Each row is a point on a landscape with many valleys, with its height.
From any point a ball rolls to the lowest of the 2 points nearest to it. It stops when none of these is lower. Distance is the straight distance between rows; heights are no part of it.
k_348: [  3   3  -6 -19  -4  -8 -23  24  -6   7 -13 -16  -1 -11   8 -13  -7  -4
  19   3  -8  -8   0  -6   3 -29  22  11  16  -3  11  -8  -4   9  26 -17
   4 -21   2  30  35  -8  27  13 -23 -13]  height 2.68
k_809: [-10   3  -8  10 -13   4  -1  -8  19 -18   9 -19  -9 -19 -17   5   8   2
 -22 -12 -14  13  -5  11 -25   8  -2  -9   7  19  -5 -19 -11  -9 -10  -6
 -16  -9   9 -11  -1  -7 -28  16  14  14]  height 5.24
k_153: [-22  17  -7  23 -10   5  -4   2   7  -7  10 -21  -1 -10 -13   8  16  12
 -26  -5 -11  -3 -16   2 -23   1  -4   3  24  22 -18 -28 -17   0 -15   1
 -13  -9  -2  -5   6 -31 -18  12   1   0]  height 4.95
k_602: [  5  18 -16   5 -34   4 -11   1 -10  35   1   0 -11 -30  -3  -3   5  24
  -5  23  -8 -19 -21   4  -8 -14   9   9  15  15  11 -16 -18  12  24 -11
  -3  -6   1  25  29 -14   8   6  -4  -6]  height 5.96
k_785: [-23  -5   5  -5   4  14  10  -5 -22  -5  -6   0  19  24 -13  17  17  -9
   7   2  23 -26 -14  -7  -1 -16 -11  -7  13  -7  -9 -14   7  10 -27  -2
  12   1 -10  14  -9 -21   0  -4  -3 -28]  height 3.10
k_390: [ -9  28 -14  19   2   5 -12  -9  11   2  29  -9 -15   9 -20 -18  14  26
  -9  10  -5  21 -14  18 -31   8  -8  -3  12  11  -6   6  -9  11   2 -21
 -32  -3   1  -7  -1 -11 -21  16  18  21]  height 2.45
k_827: [  2   8  -5   9   4  -7 -27  19  -6  -5 -11 -13  -3 -39   8  -9   1  -6
  14   5 -16  14 -10   4  12  -8  21  17  -5  -1  13 -14  -3   3  10 -12
   3  -8   4   8  32 -18  18  11 -14  -6]  height 3.22
k_857: [ -8  -2   5  -7  25   1  18 -17   0  -6 -15   3   0  23   6  -4  -4 -14
   5  -8   6 -13  -7  -9  -4  12  -7 -15  -5  -2   6  -4  14 -17 -29  20
  25  -2 -13  -3 -20  10  15 -12 -18  -6]  height 5.98
k_458: [  0  19  -8 -27 -22   0  11 -16   7  13  18   0  -3  14  -4  12 -23  16
  -2  20 -17 -24 -13 -14 -28   3  -8  -2  21  27  10  -4 -16  13 -17  -5
 -10  12  10  10 -10  28 -12  -5   0  -4]  height 6.62
k_571: [ 22 -14  -8  21  36  -5  18   3  -6  -9 -10   9  -6   3 -11   1   7 -35
   2   1  17  15  26  12  21  28  23 -20 -14  -5 -21   8  20 -21   0   7
   8  -3  -2 -28  -1 -17 -23   7  17  22]  height 5.15
k_611: [ -8   6  12 -12   2  -4  -7  22 -30  18  -1  10  15  14  -4 -10   9 -19
  24   6   9 -22  -9   0  -9 -33   3   3  10  -2   1  -5 -14   0  -3  -3
  -6 -10  -7   4  20 -36  -5  25  -4 -20]  height 4.72
k_817: [ 20 -18  -3   1   1  -3   4  -2   8  22  -7  23 -21  -6  11  -4 -10  20
   2  11 -10  17  13  -4  14  13   6   3 -13  12   0  41   2  17  41  13
  18  20   4  -2 -14  17  -8 -10  12  -8]  height 2.56
k_475: [-12   0   5  -3 -10  12 -12  13 -14   7  -4  -6  11 -16   0   0  -5   2
   6   6   3 -18  -8   2   0 -21 -14  13  -5   1   2 -21 -14   3   0   0
 -10 -12  -3  16  22   2   8  -6 -14  -7]  height 4.13
k_471: [-10  13  -8  26  -6   5   9   5  10 -35 -13  -9   7 -11  -5  13  21  16
 -24 -31   8   9  -2   9  29  -5 -19   4 -15  -7 -25  15   1  22   8  -4
  10  14 -17  -4 -10   7   9   2  12 -19]  height 4.70
k_352: [-29  -3   1  -2   7  14  -1  -4 -19  -4   5  -3  13   8  -3  24  20   3
  19   0   5 -15 -22  -1   3  -9  -3   6   6   6  -7 -23   7   1 -36 -18
  17  -4  -4  -2 -22 -20   5   8   7  -6]  height 3.45
k_164: [ -3 -10  22 -30   6   8  -1   3 -22  20  15  11 -13  28  18 -13 -11 -22
  16   1  10   5  11  -2   4 -20   1  10   1 -12   2   7  13  -5  -4  10
 -15 -10  18  15   3   4  25   3  -5  -4]  height 4.89
k_633: [  5  -4   5  -2 -31  13  -3  -6  -4   2  -1   2  -4 -20  -1  11  10   6
 -27  -2  22  12   9   6  25 -18 -16  15 -16 -11  -9   3  -9  16  27   9
  -7 -11  -6  19  10  12   4 -10  -2  -4]  height 4.44
k_592: [  6  -3   8   2   6 -10  -4  20 -26   7   5  16  21   1  -5  -8   0 -20
  11 -16   9   0  -4  11   4 -16   9   7 -13  -9  -2  -8  -7  -8   1   7
   1 -15 -11  -6   9 -14   0  13  -2 -17]  height 4.50
k_383: [ 18 -17  -4  17 -23  -1  10   1   9  -2 -21  -1  -8 -12 -15  12  15 -10
 -33  -2  22  27  31   3  21  -9  11 -19  20   0 -18  16  -3  -8  26   7
  14  -7   2  10  -6   7 -27  -6   6   9]  height 3.60
k_911: [  4  -5 -15   2   7   2 -13  -8  -1  -1   4   5 -33 -23   6   3   0  -1
  13  31 -13  24   2 -24  24  23  14   2 -10  -5   8   8  35   9  23  -3
  -4  21  19   7   9 -26   9  -5  13  21]  height 5.54
k_881: [ -1  10  12  11  37  -2  12  13 -11  -3   1   3  19  29   9  -4 -11  15
  10 -10   1 -21  -4   3  -9  13  -4   4   3   8 -22  20   9  18 -13   7
  12   7 -21  -5 -15  -4 -12  -3  -5  -6]  height 6.02
k_30: [-21   6  -7   6  10   4  -3 -16  -3 -12  13   6  -2 -12   0  25  21   2
  13   8 -11  -3 -30 -12  14  14  18   1  -1  12  -3 -29  26  -6 -31 -21
   6  -3   5 -10 -22 -15  -1  16  17   1]  height 3.83
k_142: [  6   4  -1  27   7  -5   8   2  39 -20 -23 -13  -8 -22  -2 -16  -3   5
 -16 -17 -17   8  10  -5  -4   6  13  -7   2   9   4  15 -14  -7  -5   8
  22  18  -1 -20   7   3 -18  -3  -3  10]  height 3.56
k_204: [-11 -13  -7  12  -5  -2  -3  -9  14 -20 -17   2  -9 -23  -4  25   4  -9
  -1   0 -10  19   2  -6  16  20  10 -12 -10   0  -9 -25  13 -23  -4  -1
   2  -2   9  -8 -16  -3 -11 -13   9  11]  height 4.92
k_88: [ 16 -28  15 -15 -13  -7   5  -9 -10  13  -7  17   3   8  11  11 -10   1
   0  -2   8  18  20   7  15   6  -9  -3 -23 -14   1   5   3 -11  27  18
   1 -19   5  -4 -22  28  -5 -16   9   6]  height 3.50
k_552: [  7 -19   6  22  -3 -15  -1   6  24 -11 -35  -4  10  -8   6  14 -14   1
 -17 -20 -16   8  27  -7   6  -5 -11 -10  -8  -5  -6   8  -8 -29  10  23
   6   3   8 -11  -7  21 -21 -21  -7   9]  height 3.62
k_268: [  3  -9   0  18 -11   6  -2   8  19 -17  -9 -22 -10 -24  -4  -3   9   8
 -34 -12  -1  20  22   2  11  -8 -16   0 -16   1  -9  14 -23   5  13  11
  -8   7  -3  -5   8  17 -19  -1   4   5]  height 3.52
k_561: [ -9 -17   2  11  12  15 -10  -5  -3 -19   2   3 -26 -36  -4  17  13   0
  -2  17  -8  13  -4 -22  34  22   8   0 -19  -7   2  -9  24   3  21   2
 -27   0  14   3   8 -14  -6  -1  21  27]  height 5.73
k_301: [ -2   3  -1  -3   1   0  -9   7 -18 -21  23  -1   8  -5  -1   4  10   8
  22 -32   4   8 -11  32   6   6  -2   3 -35  -5   9  -9 -14  -7   0 -22
  -5 -11  -1 -29  -3   2   2  24  12  10]  height 3.93
k_135: [-14   1  11  11  -4  10   8  -2   6  -8   7  -5  12  25 -14  19  -9   4
 -32  -3  12   3  11  -1  -6  -6 -33  13  17  -1 -29  12   8  26  -3   8
 -22  -3   7  14 -20   9 -16 -18   3  -7]  height 7.04
k_746: [-12  -4  13 -29  11  -1  10  -1  -9  -9 -10  -6  13  13  17 -13 -12   7
  28 -16   2 -11  -7   5  19 -14 -16   4 -14 -22  25  -1  10 -11  -7  12
  10  -9  -7   2  -4  21  37  -7 -18  -4]  height 5.44
k_101: [ -2  -2   8  -4  11  10 -15  12   0  -3  -7 -18 -16 -28  30 -18 -16   6
  14  23 -15  -1  -6  -5   7  -1  -1  19 -10   0  23   4   4   7 -13  -3
  -9  17   9  -1  35  10  32  -4 -10  22]  height 4.05
k_636: [  3  21  -9  22   0 -12 -15  -3  18  -8  -6   1   7 -39   1 -19  11 -11
   0  -2 -15  -2 -14   4 -11  18  26 -12  -4  19  11 -21 -23 -14 -13   1
  -9   6  -7 -25  39 -21 -11  13  -8  12]  height 4.49
k_202: [ 19  -4 -17 -28  -7  -8 -25  -7 -21  21  15  15 -29  11  14   2  -4 -23
  16  28  -6  25  -1 -13   4   1  33   8  13  -1  -8  -6  29  -8  -4 -17
 -19   9  19  13  13 -25  21  18  12   1]  height 5.09
k_673: [  2   5   8 -15   9  -8  22  12  -3 -13  -2  -1  29   4  12  -2  13  17
  -1 -22  22 -15   3   9  38 -19 -13   1  -7 -29  -7  29  21  27  15   4
  19   1 -11  16  -7  -4  16  -6   4 -31]  height 5.16
k_64: [ -4  20   6  -1  -2   3   6   9   7   9   2 -11   7   1  -4 -26  -3  14
  -5  17  16 -31  -3 -17  13 -18   0   2  13  -5  16   8   0  22  16  -1
  15   4  -9  31  17 -10  12 -11 -23  -6]  height 2.69
k_660: [ -3  -9  19 -18   7  -6  10   7 -30  11  -1  17  13  19  18  17 -14  11
  19 -14   3   8   1  17  20 -14   5  20  -1 -18 -27   9  16   4  13   9
   0 -19   3   2 -21  -6  12   0  12 -12]  height 6.15
k_752: [ 12  -8   2 -10  18 -19  13 -11 -25  19  -5  27   4  28   7   4  -9 -21
  13  12   6  -8  -6  -5  -5   4  20   0  10  -3 -13  -8  24  -4 -12  11
  18  -9  -9   0 -24 -16   1  -8   2 -13]  height 4.47
k_242: [ -9 -11   0 -11   2 -15 -17  -2 -14   4 -32   2  19  17  10  19 -12   1
  29   1 -16   2 -11  -7   4  -5   1  12   6  -8  -1 -28  18  -6   9  -7
  17 -23   4  15 -10  -2  30 -16 -13 -13]  height 5.64
k_836: [ 19  -8   4   8  -2 -14  -4   6  -4  20   1  24   6  -9   6  14 -21  21
   9  -7 -19  10   0  11  -6  12   8  10 -20  13   1  16 -15   5  30   0
  -3   8   6 -18  -5  18 -16  -9   7  -9]  height 3.14
k_982: [ -9  18 -16  25  -1   5  -5  -7  14  -9   6   3 -17   9 -19 -10  18  25
   0   2  -7  40 -13  19  -7   2 -12  10   8  13 -28  12  -8  14  25 -21
 -22   2  10 -15 -22   6 -33  11  32   5]  height 2.91
k_654: [  1   6  14  -6  -4   5  19 -11   9   6  10   1  10  29   1  -1  -4  -9
 -16   0  44  -3   8 -13  16   0 -14  -4   9 -19  -4  17  28  14  13  13
  11  -9   2  18 -19   6  10 -26  -4  -7]  height 5.33
k_547: [ 13 -18   9 -23 -29  -1   0  -6  -1   3  -6   8   7   6  10  11  -3 -10
 -19  -5  32  14  21  -4  25 -12 -26   0 -27 -18  -5   0  -2  -2  29  24
 -12 -29   7  10  -1  31  -4 -22   2   2]  height 4.04
k_256: [  0   4 -14   4 -19   3   1 -17   4 -11  16  -2 -19 -34 -18  11  20  -5
  -8   4   2   8 -11   6   4  21  22 -17  -4   4   5 -26  -3  -6   6 -12
 -14  -9   3  -4  -3 -12 -25  21  24   9]  height 5.52
k_116: [ -5  11   9  -3  13   0  18   8  16  -1 -12  -8   7   2  15 -12 -13  16
  10   9  -4 -23 -10 -17  12  -3   0   8   4   9  15   5   2  14   0   5
  21  14 -10  17   0  15  12 -26 -25  -5]  height 3.21
k_439: [ 13 -24 -11   6  -3  -8   7  -4   9  -9 -20   7   0  -3  -9  25  -6  -9
  -2  -5 -20  21  32  -3  -1  13   2 -27   4   1  -9   2   3 -38   0   8
  11   2  16 -13 -20   5 -21 -12   9  18]  height 4.36
k_960: [-10   7   0   5   1   7  14  17  -5 -22 -16   4  31 -10   7  14  16  19
  -4 -22   6 -18  -1   9  24 -21 -28   3 -15 -15 -16   8   0  31   9  -4
  10   8 -16   6   2   2  14  -5  10 -28]  height 4.96
k_296: [ 14   4   7 -27  -9  -5  -5  14 -23  27  32  18  -5   9   4  -5  -9   1
  26  -2 -12  -4   0  15 -15 -14  11   7  -7   5  24  17 -13   4 -10  -9
 -11  -4   5 -12   2   4   2  30   9   0]  height 3.96
k_274: [ 15  -6  12   9  15   3 -10  13   4   0   1   1  -1 -27  27 -24 -13   2
  13   7 -17   7   5   0   3   7  11   8 -30   0  24  10 -11   4  -5   5
  -8  22   3 -21  33   8   5  -8  -1  17]  height 4.37
k_946: [-20  11  -4   7   0   8 -11   0   1   6   2  -4   7 -10   0   9  16   2
  -6  16 -16 -23 -19 -10 -25   2  -7  -1  27  31  -3 -28 -26 -10 -35 -10
  -6   0  -8  -7  17 -29  -7  13  -6  -4]  height 4.68
k_492: [ -6   6  10 -39   2  -1  14   8   2 -11  -1  -8  17   8  18 -16   0   6
  10 -20  22  -8   5   2  37 -27 -21   5  -8 -34  14  11  16   8   3  13
   9  -9   3  22   5  11  38  -5  -8 -19]  height 5.40
k_158: [-31  -6   0 -21   2   8 -17  12 -22  19 -16 -14  -4   2  -2   1  19 -19
  16  14   8 -28 -18  -2 -14 -33 -18  11   8  -3   6  -9 -23 -10 -23  -9
 -12  -5  -1  12  30 -38   9  34   0  -8]  height 4.61
k_863: [ 23 -14 -20 -18  -7  -6 -17  -5 -12  14  10  16 -23  -9   2   7 -16 -17
  12  30  -7  28   5 -22   7  21  19  -2 -11   2  -3  -2  22  -2  10   2
  -6  17  17   9  11 -20   0 -11  14  13]  height 5.35
k_568: [ 19 -11 -13   8  14  -2   3   2  14  10  10  11 -20   0  -6  -2  -7  10
   8  12 -19  25  24  -1  -9  32   2  -4  -3   8  -8  45   0  17  13   2
  -2  25   7  -8 -17  12 -25 -11  21  13]  height 1.90
k_478: [ -1  -5  -1  -9  -6  16  -6  -7  -3  -5  -5  -9  -4 -13   1 -10  -1 -12
  -9   0  19  -6  -5  -7   5 -10 -13  -1 -11 -11   6 -20   3  -4  -3  10
   3 -12  -5  25  15  14  23  -7 -19  -4]  height 4.48
k_838: [  6  -9   1   0  20  -6  16 -17   0  -2   3  12  -5  15  -8  -5   3 -27
   1  -9   1  -5  -1   1 -22  15   5 -17 -13   5  14   0  -3 -21 -27   5
   8   0 -10 -19 -14   9  -4   8  -7  -1]  height 6.16
k_851: [  3  11 -15 -34 -12  -3 -12  -8 -11  17   6   9 -19   9   8  -7   4 -17
  26  15  -4 -15 -11 -14  -6 -23  16   5  27  -9  13  -3   1  -7 -16 -22
  10  -2  -2  22   6 -11  31  28  -6  -8]  height 4.55
k_328: [-22  15   2   8 -11   6  16 -12   6  -4   3 -10  15  23 -25   8  10   8
 -10   1  18 -23   0  -6  -9 -10   5 -11  34  -7  -6  -5   1  25  -6  -4
  15   1 -17  20 -23 -15 -12  -9  -4 -21]  height 2.59
k_667: [ -2  -1   2 -18 -11   2  19 -12  21   4  12  -1  -4  23   4   2 -23   0
  -9   6  -7 -10   3 -17 -24   4 -13  -9  11  16   2  -7  -1   1  -4  10
  -3  -1   9  10 -19  26 -13 -22  -5  -2]  height 6.43
k_226: [-15  -2   5  -2  -8  25   3 -19 -10   3  14  -8  -3  11 -10   3   4 -11
 -30   3  28 -16  -3  -8 -15  -7 -20  -6  14  -5 -11 -15   1   0  -8   9
 -13  -7  -2  23   1  -1  11 -14  -8  -4]  height 4.84
k_529: [-16   8  10  -9   0  -2  14  11   6  -1  -6 -11  30   0   5  -4 -14  10
  18  -4   0 -35  -9   0   5 -11 -13   1  -1   6  16 -11 -17   0   2   4
   4  -1  -7   2   5  17   0 -23 -22 -11]  height 3.69
k_206: [-17  15  -4  12  -7   2  23   4  30 -22 -15 -19   2 -12 -15  -8   4  28
 -18 -19 -16  -3 -10   1  -4 -10   2  -1  15   8   5   3 -21  16   5   6
  22  11 -11  -4  -6  13  -7  -1 -11  -9]  height 2.82
k_27: [ -7  23   2  29  16   6  -6  -4  15 -11  22 -22  -8  10 -16 -18   1  10
 -27   0   3  12   7   8 -18   9 -14   0   5   5  -4  20  -3  15  -8  -8
 -18  11  -9  -5   2  -8  -9   5   4  14]  height 1.86
k_440: [ -5   5   6  -6  10   7  26  -7   1 -21  -4  -4  14  21  -4   1  11   5
  -1 -22  24  -9  -6   8  10   6 -12  -8  -6 -22  -1   8  17   7 -18  15
  27  -4 -20   7 -28  13  15  -1  -3 -10]  height 5.78
k_129: [ 12  -3  -7  11  22  -6   9  -7  -5  -5  11  14 -13   8 -11   4   9 -27
   5   8  10   7   0   6   9  25  31 -11  -8   4 -10  -1  24  -5 -16  -6
   9   1  -3 -24 -13 -23 -17  13  16  12]  height 5.37
k_74: [  5  14  -4  13  15   2  -3 -12   4  -9  27   3 -18  -2  -9 -10  19 -17
  -4  12   2  -2  -5   3 -18  30  10 -14  -1  15   5  -3   0  -1 -21 -10
 -16   4  -1 -21   3 -22 -17  31   9  12]  height 5.58
k_294: [-23  12  -7  24  15  10  -1   1   0 -35   0  -8  -4   5  -7  17  22  18
  -9 -26   8  16 -12   9  20  18 -15  10  -8   3 -37   1  10  17   2 -20
  -2   7   3 -12 -23  -1  -9   8  22   2]  height 4.41
k_32: [  8   7   7   6  14  -7  10  -4  -2  21   7  20   2  33   3 -11 -16 -19
  -7  24  15 -18   6 -29  -9   4   7   1  16   7 -10  -3  27   8   4  10
  12   1  -6  19 -11 -16   3 -23 -17  -8]  height 4.79
k_722: [ 21  -3  14 -25 -13   3   2   9 -23  22  41  13  -1  13  -5 -18   1   1
  11  -1  17  13   7  27 -11 -18   9   7  -6 -10  15  19  -8  20  11  -6
 -17 -25   4   1   0  10 -10  24  11  -6]  height 4.27
k_979: [ 10  15 -20   5 -36   4  -9 -17   7  14   7  -4 -28 -37  -8  -2  12  16
 -19  13  -9  -1 -14   7  -9  13  14  -5   6  13   4 -22  -6  -3  19  -8
  -5   5   2  15  18 -11  -4   1   9   1]  height 5.76
k_614: [  0  -6   6  26  27   6   1  -1  16  -5  11  -3 -15  22  -8  -4  -5   3
 -13  10   0  23  22   1 -13  26  -7   1   1   4 -18  25  19  12  -9   0
 -11  17  -1  -7 -21  -2 -18  -7  14  18]  height 0.83
k_178: [ 10  -6   4   5  11 -12   0   7 -21  -7   6   8  17   8  -2   0  -1  -2
   8 -30  10   6  -3  23   0   8  10   0 -25 -14  -6  -1   1 -16   2  -2
   4 -12 -16 -26 -10  -1  -4  14   7   2]  height 4.22
k_555: [-10  12   2 -15  -4   4  14  -5   7   2   3 -12   2 -11   3 -19   5   1
  -4   9  -3 -36 -17   0 -22   0  -3 -11  18  15  27 -10 -38 -12 -23   4
  -5   2 -17  -8  26  13   8  11 -19   3]  height 5.08
k_792: [-18  17  -7  11 -22   4  17 -15  19 -11   1 -24  -5   4 -32  -5   7  15
 -33  -6   2  -8  -3  -3 -22 -17   0  -8  39  -2   0  -8  -3  15  -1  -1
  18  -6 -10  18 -16  -4 -13   2  -8  -5]  height 1.87
k_278: [-15  -6  14 -28  27   6  -1   4 -19  -1 -12  -2  -4  24  25  -8  -8  -9
  29 -13  -6   3  -1   2  13  -9  -9   8  -4 -22   5   3  22 -18 -21  13
  -1  -3   4   0  -1  -1  46   3  -9   1]  height 5.21
k_728: [ 19   8   2 -10 -11 -14 -15   7 -17  23  20  19   8  -6   7  13 -22  13
  27   1 -25   5  -8  13 -14  13  11  12 -18  16  20  12 -19   6  -3  -8
 -13  19  11 -20   9   6  -6  12   9   4]  height 3.61
k_343: [  0   1   0  16  -5   5  14  -3   5   1  -3   9  -7   0  -8   8   4  19
  -2  -4   1   9  -3   6   6   9  17   7   0   6  -8   9   4  18   7  -7
  21   5  -9   2 -28   4  -6  -2   6 -11]  height 3.77
k_783: [ -1 -11  12 -24   3 -13 -17   3 -25  13 -12  14  10  18  18  15 -13  -4
  23  -8  -7  26   6  14  17 -12  13  12   2 -26 -12 -11  20 -20  17   3
 -11 -25   8   6  -9  -1  30  -7  -3 -11]  height 5.93
k_892: [  9   8  -5 -18   7 -12  -9  23   6  11  -2 -21  12   9   9 -39  -5 -11
  15  11  16 -19   3 -21  12 -28  10   7  16   0  12  -1   3  13  27  -6
  13 -12   1  35  35 -17  16   0 -31 -20]  height 2.06
k_450: [ -6  16   9  18  22   4  -1  29 -18  -4   4   5  14  21  -5  -7  10  -2
  10  -5   9 -25  -7  -2 -10   1  -8  -3   2   8 -11   1 -10  16 -22  -8
   6  16 -17  -9  10 -31  -1  15  -3  -6]  height 5.88
k_628: [ 18 -21  15 -25  -4  10   4  -6 -21  24  37  14 -16  19   4 -19  -5 -14
   0  12  23  11  15   5 -11  -4   0  -5 -11 -12  15  16   8  10   9   9
 -19 -10  14   5   0  10   3   2   8   2]  height 4.56
k_38: [ -8   5   5 -26   5   2   2  10   2   1 -14 -10  -9  -4  24  -9 -22  13
  19  20 -10 -15 -13 -14   8  -7  -7  15  -2   2  24   4  11  10 -12  -7
  10  13   3   9  12  19  34 -17 -19  12]  height 3.67
k_542: [ 14 -20  -2  22   5  -1   5   8  12 -24 -11 -21  -9  -5 -13  -9  -1 -22
 -34  -6   4  16  31 -11 -17 -12 -20 -18  12  -1 -11   7   4 -19  -9  22
  -1   1  15  -7   9  -6 -31   3   2  21]  height 1.47
k_264: [  8   1 -10  18 -10 -13  -5  -3  32 -14 -20  -8   5 -40  -5 -17  -1 -12
 -13  -9 -24   2   7  -1 -13   5  19 -19  -2   2  15  -8 -21 -28  -5   9
   9  15   2 -16  26   2 -13  -5 -10  15]  height 4.07
k_300: [ 18 -27  -1   4 -25   4   9  -5   7 -10 -14  -4 -12   1 -12   2  -1 -21
 -39   0  21  15  35 -15  -5 -15 -13 -25  25  -2 -22   1   4 -27  16  21
  -1 -12  17  15   3   5 -21 -12   2  16]  height 2.78
k_461: [  1 -13   2   5   6 -16 -29   5  -3  -1 -11   2  17 -18  14  -1  -6 -10
  26  -3 -20   4 -11  11   4   1   8  13 -17 -12  20 -16   3 -23   0  -5
  -4   1   1 -18  16  -1  25   2 -18   6]  height 3.71
k_574: [ 25   1   9  30  30  -3  -8  18   7   0   5   6  -4 -11  16 -22  -9  -2
  -6   0  -9   9  18  -2  -5  20  12   3 -27   7  -4  20 -14  11   1  11
  -6  17  -2 -26  19  -2 -21  -4   4  15]  height 4.65
k_72: [  2  16  -8  -2 -10  -2  -9  -3  13  -3 -10 -16   0 -43  14 -18   5   9
  -8  17 -19 -17 -20   2 -14  10  11  -1  14  20  25 -15 -26  -8 -17  -1
  -3  14 -11  -4  48   5  11   0 -15  11]  height 4.80
k_219: [  6   5  -5 -18  -4  19   9 -22  14   6  10 -22 -26  -4  -1 -32  10   1
 -28  10  12 -33  -8   1 -20   0  -8 -16  12   4  31 -12  -8 -20  -9   5
  -7   4 -15  13  26  13  18  -1 -18   9]  height 5.36
k_922: [-15 -14  -8   7 -11  -9 -14 -11  -3  -4 -23   1  17 -11  -1  31  -1   5
  11  -3 -13  13 -13   1  10   6   3   6  -9  -8  -5 -37  12 -22   3 -12
  15 -14   3   1 -22   3  20 -21  -5  -3]  height 5.34
k_666: [ 28  -9  -3  28  35 -14   6  13   4  -4 -15   7   0  -2   7  -5  -5 -10
   0  -6  -1  11  25  10  10  25  18  -4 -20   3 -23  22   3  -9   9   4
   7   6  -3 -31   1  -8 -28  -5  14  14]  height 4.91
k_504: [ -9  -5 -11   2 -13  -9 -33  -4  -8   0  -6  -6  25 -28   3   5   4 -15
  18  10 -18 -13 -23   4 -12   2   1   7   0   2  24 -32 -14 -28 -10 -15
 -10   1   5 -15  26  -1  23  10 -20   3]  height 4.08
k_908: [-13  10 -10  35 -11   6   6   0  13  -2  -4  -5  -1   3 -26   3   9  23
 -18  -6  -3  21  -8  11  -8  -5  -5  12  20  16 -26   9 -14  28  22 -12
   1   0  -5  -5 -19   7 -20   6  10 -17]  height 3.34
k_358: [-20  17   7   9  -1  21  -2   4  -7   4  16 -11  10  19 -16   7  -1  20
  -7   7   3 -17   1   6 -17  -7 -29  12  11  10 -10   7 -15  32 -13 -12
 -23  -1  -2  10  -8  -3  -5   1   1   0]  height 6.88
k_816: [ -8   9   7  17  17  12  -5   9 -21  -4  23  -2   0   7  -6  -7  15 -17
  -7  -1  22  -5  -7   1  -1   7 -10   4  -1   7  -9  -1  10   7 -27  -5
 -11   5  -5 -10   4 -28   4  20   5   2]  height 5.75
k_731: [  6 -13   0   2 -32  10  -2 -10  18   7  -3  -7 -17 -19  -8   0   5  16
 -42   4   7  11  22  -5   8 -12 -12   1  -4   7  -9  14 -20  11  40  12
 -13  -6   4  17   3  23 -19 -13  -1  -2]  height 4.03
k_386: [ 23 -18  -4  15   0 -15   0  12  28  -3 -12  -2  15 -10  -5  -5   1   7
  -6 -28 -14   8  29  10  -1   5   6 -16 -15  -7   8  25 -26 -24  20   7
  -1  -1   1 -24  -4  25 -30  -2  -4  11]  height 4.24
k_996: [ 24  -7 -18 -20 -12 -17  -4 -10  20  13 -17  11  17   2   5   2 -19   2
  18   2 -12  -4  -2 -14  -3  21   7 -17 -18 -14  29   1   3 -31  10  13
   8  26   5  -8   7  26   6 -23 -20  13]  height 1.93
k_702: [ 11 -16  -6  -7 -20  -9   2 -12  19   5   7   6  22  -1  -2  10  -5   8
  10 -13 -22  -9  -6  19 -16  17   2 -15 -17 -13  30   0 -14 -22   3   2
  -6  19   2 -24  -9  36  -2  -1 -12   9]  height 2.90
k_875: [ 15  15  -4 -33  -4 -13  -5   5 -14  32  18  27 -19  10   5 -12   3 -17
  28   5 -12  -5  -1   6   1 -20  34   5  15  -7  13  10  -8 -15 -16 -14
   0   2   0   4   6 -16  15  43   5 -13]  height 4.28
k_743: [-29  13  -4  23  11   8   3  -5   2 -24   4   2  -4  -9  -4  25  19  19
   8 -12  -9  10 -28  -3  18  18  13   9  -5  20 -19 -16  10  11   0 -27
  -1  -1   8 -17 -24  -9 -15  12  22  -2]  height 4.16
k_503: [  8   5  20  -6   8  -5  12   2 -14  25  19  15   9  38   7 -11 -14 -17
   2   9  34  -3   8 -12   9 -12   5   8  18 -21  -7  19  31  15  19  10
   6  -7   5  16  -6 -11  12 -19  -7 -12]  height 5.07
k_630: [  2 -10  -2  -5  -7   6   3  -6   9 -17   7  -5   7  -6  -2   7  -1  21
  15 -19 -12  10   3  27  -3  11  -7  -3 -31  -6  22   4 -21  -9   1 -10
  -2   0  -7 -24 -10  34   0   2   4  13]  height 3.51
k_138: [ -8   3   4 -26   4  -8  19 -16   0   7  -1   7  11  30  17   4 -20  -4
  22   9  -3 -27 -10 -15  -9  10 -14  -8   2  11  16 -12   6 -15 -14   6
  11   0   4   4 -23  22  12 -24  -8  -7]  height 6.19
k_944: [  3   2 -15 -33   4  -7 -28  -2  -8  14  -4   5 -26  18  15   2  -1 -31
  29  12 -14   8   9 -12   1   0  28   7  17  -1  -1  -4  12 -11 -10 -22
  -7  -9  11  21  11  -8  44  26  -5 -11]  height 4.82
k_799: [-18  -3 -13 -13  -2   1 -27  -3 -17  14 -11  -9   2 -24   2  10  20 -14
  17  20  -9 -27 -27   1 -16 -13 -10  10  15  12  12 -33 -26 -22 -20 -20
  -5 -17  -2   4  29 -26  12  28  -4  -4]  height 4.40
k_880: [  0 -14  -3  26 -17  -7   7   0  10  -2 -15   0 -14  -7 -20  20   1   1
 -22  -3  -6  35   9   7  -2  -6   3   4  21  20 -27   8  -4   3  22  -3
   2  -2   9  -1 -19   3 -37   0  23   0]  height 3.84
k_926: [ 20 -14   3 -20  -6 -12   4  -7   9  15 -11  21  -1   8  17   6 -24  11
   9   5 -13   8  14 -11   4  19  -7 -10 -21  -3  11   7   6 -13  15  16
   9   6   5   0 -13  26   2 -31   0   7]  height 2.84
k_8: [-19  13   5  -7 -13  15   3   8  -8  22  11   0   4  14  -6  18 -13  22
   8  20 -15 -34  -7  -6 -25  -6 -16  13  18  29   0  -2 -21  27 -12 -11
 -21   2   9   8 -12   4 -13  -3   3  -2]  height 6.77
k_406: [ -7   7   2   3  -7  10  10 -13  16 -16   1  -9   5  10 -16   3  11   1
 -34 -12  36   1  10  -3  12  -1 -16 -15   9 -29  -2  15  17  15  -2   7
  15   3 -13  14 -15  11  13 -11  -5  -4]  height 5.56
k_60: [ 11 -15   0  30   2  -9  -6  13  15 -41 -24 -23  10  -9   2   4  -1  -6
 -28 -32  -9  21  25   1   2 -11 -24  -7 -13  -5 -14  13 -15 -23  -1   9
  -1   4  10 -23   7  12 -29  -4  14  16]  height 2.74
k_688: [  6   2  -2  -6  -1  -5  11 -11  -9   8  -2  19 -11  10   4   6  -1   3
  16   3  -1   8  -8  -1   5   6  26   3   3 -11  -2  -2  29   7 -10  -2
  32   2  -6   7 -29  -8  13  -1   6  -5]  height 4.15
k_681: [ -5  -3  12  17  21  11  -3  13  -4 -10   9  -5   7  19  -4   6 -11 -14
 -32 -11   9   5  15  -9 -16   7 -35   5  -3   0 -29   2   3   8 -23  16
 -31  10   4  -4  -1   9  -4 -11   7  -2]  height 7.19

Two balls start at each pair of points below. Name the first point that both come to, or write none.
k_406 and k_471 | none
k_746 and k_440 | k_614
k_816 and k_294 | none

For each start below, name the point where the ball stops.
k_960 | k_792
k_555 | k_792
k_450 | k_116
